Each row is a point on a tangle of strands that fork and nearly touch. The rows are in no order.
In the rows, 128 means zero.
Points whose rows are less than 102 apart are linked; no others are. Some points are linked to none.
(279): [125 144 138 120 100 93 126 104 138 102 113 109 105 145 142 169 144 178 107 147 77 168 64 222 135]
(564): [129 126 83 130 135 162 109 129 181 130 140 169 156 106 149 85 163 139 136 98 171 143 158 47 139]
(108): [145 166 117 127 110 87 130 96 95 130 109 90 138 136 134 211 136 151 84 134 92 160 113 166 150]
(246): [118 130 171 132 109 125 147 118 111 68 108 77 167 140 114 108 111 77 109 89 162 153 155 94 151]
(550): [115 146 164 160 124 124 152 141 161 124 145 148 104 157 83 90 107 88 164 121 158 101 145 124 165]
(1025): [138 181 94 133 99 106 124 96 109 101 104 93 144 147 124 193 131 128 63 95 126 193 132 157 162]
(1205): [110 101 176 170 165 85 156 159 78 165 128 96 101 106 129 131 108 142 143 133 121 115 149 98 148]
(656): [141 200 108 120 142 137 151 109 116 56 113 187 115 174 130 118 123 112 65 100 110 146 71 195 126]
(47): [111 80 106 99 173 120 110 136 154 144 78 146 122 139 147 167 78 167 116 93 115 150 169 167 95]
(1133): [124 91 109 102 104 103 126 92 119 154 93 58 135 129 121 195 143 132 124 168 106 133 128 157 147]
(1170): [137 120 198 134 133 109 162 167 151 120 149 128 119 137 92 84 99 105 170 139 133 83 130 128 140]
(1293): [157 129 179 109 133 94 160 155 148 68 140 131 128 132 72 79 98 94 153 131 118 68 117 120 125]
(1184): [82 70 156 172 111 147 134 93 95 141 94 95 148 98 145 90 119 76 124 96 171 176 157 90 151]
(706): [137 137 102 118 115 161 113 146 165 106 188 168 160 109 117 62 136 87 153 101 145 112 157 63 110]
(323): [178 143 163 73 164 112 154 168 123 81 123 140 154 125 165 124 112 168 99 126 87 96 98 154 84]
(408): [162 144 110 99 120 130 122 141 146 69 157 132 152 127 135 117 165 92 113 130 150 109 123 138 87]
(509): [127 140 84 148 129 110 119 91 99 110 90 89 129 127 98 182 134 115 71 104 128 207 172 137 162]
(1180): [135 161 74 151 120 160 99 117 148 144 178 190 141 85 176 95 179 149 138 120 128 106 96 100 94]
(730): [121 153 95 121 115 126 102 109 129 107 112 136 104 152 120 157 143 118 101 142 147 143 120 169 117]
(948): [133 60 153 128 144 131 138 147 152 198 141 122 153 101 148 141 128 153 183 138 129 106 144 105 126]
(277): [83 83 169 172 92 140 150 109 152 129 102 108 137 69 160 22 127 95 126 95 167 155 149 68 157]
(588): [139 139 117 122 144 123 139 185 133 122 155 119 114 147 111 121 130 126 136 136 146 85 127 122 127]
(647): [143 104 101 75 133 173 109 149 153 96 124 196 144 125 155 90 141 114 96 128 147 186 138 113 96]
(548): [177 162 99 95 153 143 146 140 146 110 189 197 126 116 130 71 150 123 137 142 92 71 113 159 78]
(773): [144 141 110 115 138 165 120 144 157 167 157 181 103 129 158 122 135 187 151 157 90 104 91 166 92]
(456): [96 113 182 183 87 130 147 116 140 124 137 105 122 96 139 53 129 86 151 118 163 120 148 86 146]
(591): [129 121 114 130 115 162 103 89 173 138 132 180 135 141 103 115 132 97 162 123 168 135 164 108 126]
(425): [124 75 157 123 129 111 146 122 123 171 107 70 130 137 103 177 118 117 155 155 124 128 144 152 152]
(678): [130 164 96 118 133 161 131 99 147 65 119 208 96 167 136 94 141 116 96 122 118 153 93 199 104]
(662): [168 128 130 83 197 140 159 165 153 131 134 185 124 113 140 77 115 186 138 121 93 71 137 131 85]
(834): [122 162 143 127 134 113 125 149 81 56 127 125 118 141 101 99 100 102 109 115 136 102 138 85 118]
(1123): [128 167 116 114 75 113 117 110 149 85 117 102 127 163 132 169 139 136 82 127 101 174 67 208 138]
(909): [180 147 119 93 165 138 157 148 156 107 154 183 116 131 137 98 153 147 128 149 96 88 86 199 78]
(1135): [116 151 70 138 125 150 113 146 162 115 152 149 116 131 146 100 162 131 125 112 164 121 142 85 126]
(441): [135 142 128 128 143 146 122 134 107 138 143 161 94 124 173 126 150 172 124 160 113 114 83 169 82]
(240): [126 166 84 131 134 141 125 174 133 104 169 140 97 141 145 96 150 134 118 133 142 91 122 110 112]
(342): [140 149 215 131 102 88 162 127 98 79 121 70 160 132 111 126 96 110 125 116 122 105 121 100 150]
(786): [125 85 133 109 188 113 133 160 126 161 96 139 118 133 152 153 89 176 127 113 117 132 166 132 111]
(231): [134 121 178 157 101 118 148 143 176 140 185 111 143 73 116 52 137 121 190 123 125 76 130 66 134]
(1055): [142 135 126 108 199 149 151 156 123 167 111 177 101 133 153 111 107 206 135 130 104 94 137 138 101]
(65): [179 177 149 85 135 89 162 151 129 51 121 127 162 153 112 128 107 125 97 115 106 69 83 130 130]
(1074): [85 105 153 203 123 113 153 143 91 194 149 78 102 107 125 123 118 114 157 124 123 130 151 96 174]
(524): [126 122 98 115 86 160 95 113 170 85 150 156 123 125 154 108 174 117 114 132 139 177 95 174 81]
(290): [142 164 129 96 103 125 128 146 123 102 132 124 141 165 134 174 120 125 94 138 107 145 71 198 114]
(187): [92 84 105 158 104 115 123 88 99 179 112 53 102 117 83 165 127 104 147 150 99 151 158 138 168]
(544): [79 111 84 156 91 159 100 76 172 178 118 116 131 130 110 128 132 133 164 117 145 158 166 81 190]
(386): [149 160 101 125 137 147 142 111 156 81 152 193 95 146 143 84 171 126 119 135 117 113 84 197 93]
(698): [103 156 90 145 112 162 87 143 95 152 151 160 100 139 143 129 123 130 124 134 138 130 118 116 105]
(1226): [131 144 96 120 104 161 94 129 162 168 168 161 121 127 138 138 141 149 157 160 119 105 104 143 106]
(1029): [88 108 141 175 127 139 147 120 140 141 111 108 104 131 109 86 120 96 131 97 174 186 186 100 177]
(1224): [167 145 132 108 140 110 141 137 149 69 159 153 130 127 89 81 137 102 145 134 135 61 135 104 106]
(8): [163 187 151 103 118 92 146 106 121 36 110 128 163 152 111 124 119 113 99 99 132 93 118 100 136]
(110): [155 103 122 113 162 134 131 152 179 181 158 145 140 108 145 141 145 183 174 139 120 95 135 109 117]
(676): [173 165 104 96 172 155 153 157 162 144 186 192 134 115 141 80 132 168 156 133 81 62 118 124 102]
(965): [161 141 192 104 144 94 158 135 103 133 107 103 174 154 116 187 87 128 123 119 115 120 122 144 150]
(73): [156 146 160 119 154 98 130 99 80 112 110 125 150 122 163 169 140 142 114 146 133 96 113 122 106]
(488): [115 128 143 151 124 120 135 132 111 126 125 89 117 155 82 143 116 84 133 122 161 138 150 138 155]
(1275): [97 110 80 114 111 155 82 112 123 131 91 138 116 128 136 139 137 125 89 127 152 200 146 120 120]
(967): [100 76 159 145 126 152 144 138 148 134 106 134 142 96 135 47 129 121 138 99 168 169 164 43 163]
(1037): [97 112 77 129 86 126 82 97 144 174 122 121 106 106 147 152 168 158 139 174 116 119 114 140 122]
(1014): [108 150 127 138 111 141 97 112 83 127 129 148 95 133 164 147 136 150 110 154 105 152 75 179 86]
(100): [148 92 112 106 114 134 118 134 142 144 146 87 152 105 145 157 175 124 137 156 146 106 112 144 99]
(626): [121 170 81 161 120 170 90 123 140 164 173 174 157 107 163 126 144 152 154 124 130 98 97 73 124]
(1008): [140 124 133 98 163 110 126 169 105 149 100 121 122 145 110 190 77 158 93 130 88 153 116 189 128]
(37): [105 159 96 141 113 165 94 123 103 111 139 180 86 140 163 109 137 134 104 129 126 163 100 154 86]
(547): [152 176 143 116 168 113 164 129 108 111 99 148 106 152 138 152 115 180 82 123 76 146 61 222 130]
(1137): [111 111 96 125 97 118 116 88 98 143 103 46 135 137 90 189 129 105 112 139 115 154 145 154 159]
(1261): [138 104 160 136 125 113 137 171 143 138 170 100 144 85 126 80 141 138 172 128 136 66 127 67 121]
(1144): [132 132 138 126 148 105 148 178 125 119 131 88 120 159 83 149 116 110 125 127 151 107 127 146 151]
(1062): [111 89 109 105 116 87 107 117 114 191 92 87 101 118 76 179 108 143 127 170 55 138 160 164 156]
(568): [158 214 124 118 152 110 158 112 105 95 108 154 122 169 121 156 119 140 73 106 96 131 67 199 140]
(1189): [119 76 110 117 139 166 117 141 151 147 110 147 157 104 143 84 147 129 132 102 180 170 156 53 140]
(151): [173 148 161 96 145 110 139 127 111 102 123 134 153 126 184 158 141 163 104 143 107 112 85 159 90]
(866): [120 172 114 163 141 158 112 125 134 182 164 158 129 140 134 136 119 156 174 135 128 91 124 83 150]
(623): [110 106 98 103 85 101 91 80 134 152 97 104 102 115 134 173 161 153 121 186 97 127 116 168 124]
(660): [106 113 198 167 113 102 143 128 108 132 137 104 121 97 130 90 120 104 159 141 145 94 133 91 132]
(829): [90 125 112 172 115 146 95 121 99 160 130 154 135 109 141 114 125 112 143 108 166 119 138 62 132]
(651): [181 168 129 87 132 105 150 138 145 48 145 130 154 140 138 126 154 114 96 127 122 90 92 152 106]
(1023): [120 135 128 129 137 132 135 137 150 85 118 163 119 162 83 91 105 76 131 100 170 130 160 113 148]
(391): [132 132 149 152 152 81 142 103 74 122 108 103 128 121 139 166 146 127 119 142 139 109 133 106 137]
(1105): [118 41 181 130 144 120 156 139 137 188 116 94 142 117 143 145 103 127 172 137 120 135 152 131 134]
(473): [132 117 108 123 147 92 115 147 99 165 105 105 100 125 84 197 96 157 101 150 67 159 137 185 142]
(1240): [94 68 84 123 88 153 94 64 131 150 86 77 134 118 115 142 147 101 127 128 155 158 158 115 146]
(592): [136 99 164 114 185 109 149 182 136 143 125 132 117 129 127 111 94 169 149 119 126 94 150 107 121]
(687): [143 100 146 95 120 128 117 136 159 124 130 145 110 129 161 143 140 181 133 158 84 151 73 216 84]
(201): [129 151 122 134 164 122 126 173 83 164 135 140 91 150 91 154 91 141 125 139 115 116 134 152 134]
(145): [139 167 113 121 179 140 142 161 103 158 129 171 84 152 121 123 110 167 125 145 108 90 118 158 114]
(952): [88 90 139 181 132 119 142 123 112 229 134 103 111 115 128 153 112 142 179 139 96 133 145 100 175]
(171): [145 134 132 138 148 80 139 98 66 145 103 90 136 121 146 211 137 142 103 141 96 143 129 133 144]
(23): [116 114 229 163 107 91 163 110 93 108 117 69 144 103 141 111 109 91 136 134 129 112 126 110 142]
(841): [113 110 85 96 123 176 98 149 150 129 109 162 121 150 129 116 124 122 105 120 160 194 154 111 122]
(641): [129 131 113 119 121 163 125 153 168 97 153 177 133 149 101 66 112 84 145 100 156 121 166 81 135]
(1153): [110 84 199 147 153 96 163 185 133 157 129 105 113 110 140 93 85 156 160 120 115 107 151 92 145]
(1295): [148 139 138 85 146 131 131 168 121 133 119 144 125 164 123 171 92 145 101 139 95 134 80 201 105]
(913): [99 140 127 183 131 131 124 110 128 197 149 131 113 132 123 146 117 148 181 136 127 115 142 89 174]
(466): [98 85 117 158 112 128 126 94 65 139 105 60 160 108 142 157 147 92 120 120 159 136 128 98 140]
(632): [153 168 129 101 134 119 132 117 132 53 103 143 159 161 119 133 127 96 88 101 155 131 133 121 132]
(497): [111 157 118 143 93 118 96 85 84 107 114 118 107 128 162 169 144 147 84 137 105 183 93 176 109]
(1287): [133 198 117 134 111 121 120 91 97 82 110 138 131 152 160 167 129 136 66 105 118 179 107 162 126]
(311): [123 141 197 135 91 115 148 134 119 61 129 92 148 136 93 87 90 68 130 111 140 116 133 104 133]
(188): [88 105 84 148 113 155 89 105 114 159 105 145 129 114 134 132 137 116 126 112 172 160 151 80 131]
(605): [138 146 123 147 109 144 120 139 169 133 203 133 172 86 114 71 145 105 176 104 139 89 137 56 126]
(220): [107 94 150 152 111 141 137 91 102 111 109 69 157 119 129 124 134 78 129 106 175 147 150 103 147]
(440): [127 104 120 117 151 106 120 115 118 182 107 131 100 127 129 177 134 165 143 168 113 118 132 145 124]
(1013): [128 147 120 112 152 126 128 124 132 78 85 153 127 162 98 123 113 94 91 100 168 166 155 120 145]
(1036): [82 137 93 172 101 145 106 90 159 193 142 104 123 131 114 156 126 145 176 141 116 129 141 81 193]
(872): [116 140 112 164 137 115 122 123 87 116 118 97 115 134 85 156 119 94 102 107 151 170 171 129 156]
(705): [172 131 172 73 157 100 158 176 119 64 124 123 148 131 111 114 91 152 118 127 92 73 111 114 100]
(443): [120 99 92 100 96 140 96 130 172 193 138 120 123 112 139 154 148 179 156 173 103 110 112 141 120]
(802): [106 156 117 161 137 136 104 144 75 167 144 140 96 140 108 146 107 126 135 132 134 120 141 115 126]
(409): [119 79 118 150 103 153 112 86 140 152 130 118 169 88 136 110 163 90 166 112 184 120 145 91 122]
(308): [130 110 134 109 120 140 117 134 131 69 121 140 156 111 127 78 137 91 117 106 169 131 155 64 102]
(897): [136 118 87 113 97 152 99 123 157 119 152 123 140 115 142 128 182 109 123 142 163 133 121 139 92]
(653): [88 118 126 178 104 151 139 98 175 162 131 117 111 140 107 103 130 104 167 113 168 154 173 109 184]
(776): [145 124 104 94 113 161 106 124 154 67 139 184 144 126 166 96 158 99 97 117 139 183 115 149 77]
(928): [144 114 154 91 133 111 131 134 124 128 110 117 135 129 185 181 125 186 107 147 86 160 84 191 97]
(1197): [122 75 123 134 120 91 134 100 93 183 99 58 119 114 68 186 108 112 137 157 54 157 162 155 169]
(1018): [149 141 133 131 151 143 125 151 153 169 175 157 141 121 131 118 128 154 179 136 123 74 129 92 125]
(1111): [104 87 140 139 133 148 132 111 116 134 83 102 127 133 94 117 100 91 111 101 160 217 187 116 172]
(1068): [135 84 151 138 110 136 128 122 125 146 147 85 163 104 130 128 157 94 167 138 163 98 131 111 115]

Follow the links from the first point to the second, and from the first to the third. Name the last point that the two ways share.
(409); (277); (497) | (1025)
(1068); (829); (497) | (897)
(1275); (409); (108) | (897)
(8); (1144); (1137) | (1025)
(698); (151); (1205) | (1014)
(547); (323); (443) | (1014)
(290); (802); (1111) | (1133)

A fork is a point with three links, a tip a point with one. Leave the first point through the second and follow the links. Name the first fork or tip that comes.
(660); (456) | (1025)
(547); (568) | (1014)
(1055); (662) | (547)
(279); (1123) | (1133)
(1025); (509) | (220)

A fork is a point with three links. Follow the links from the first point to the second and name the forks in between, in order.
(1105); (441) | (1133)
(1018); (151) | (1133), (1014), (1025)
(187); (1055) | (1133), (1014)
(592); (1137) | (913), (866), (1133)
(171); (1055) | (1025), (1014)
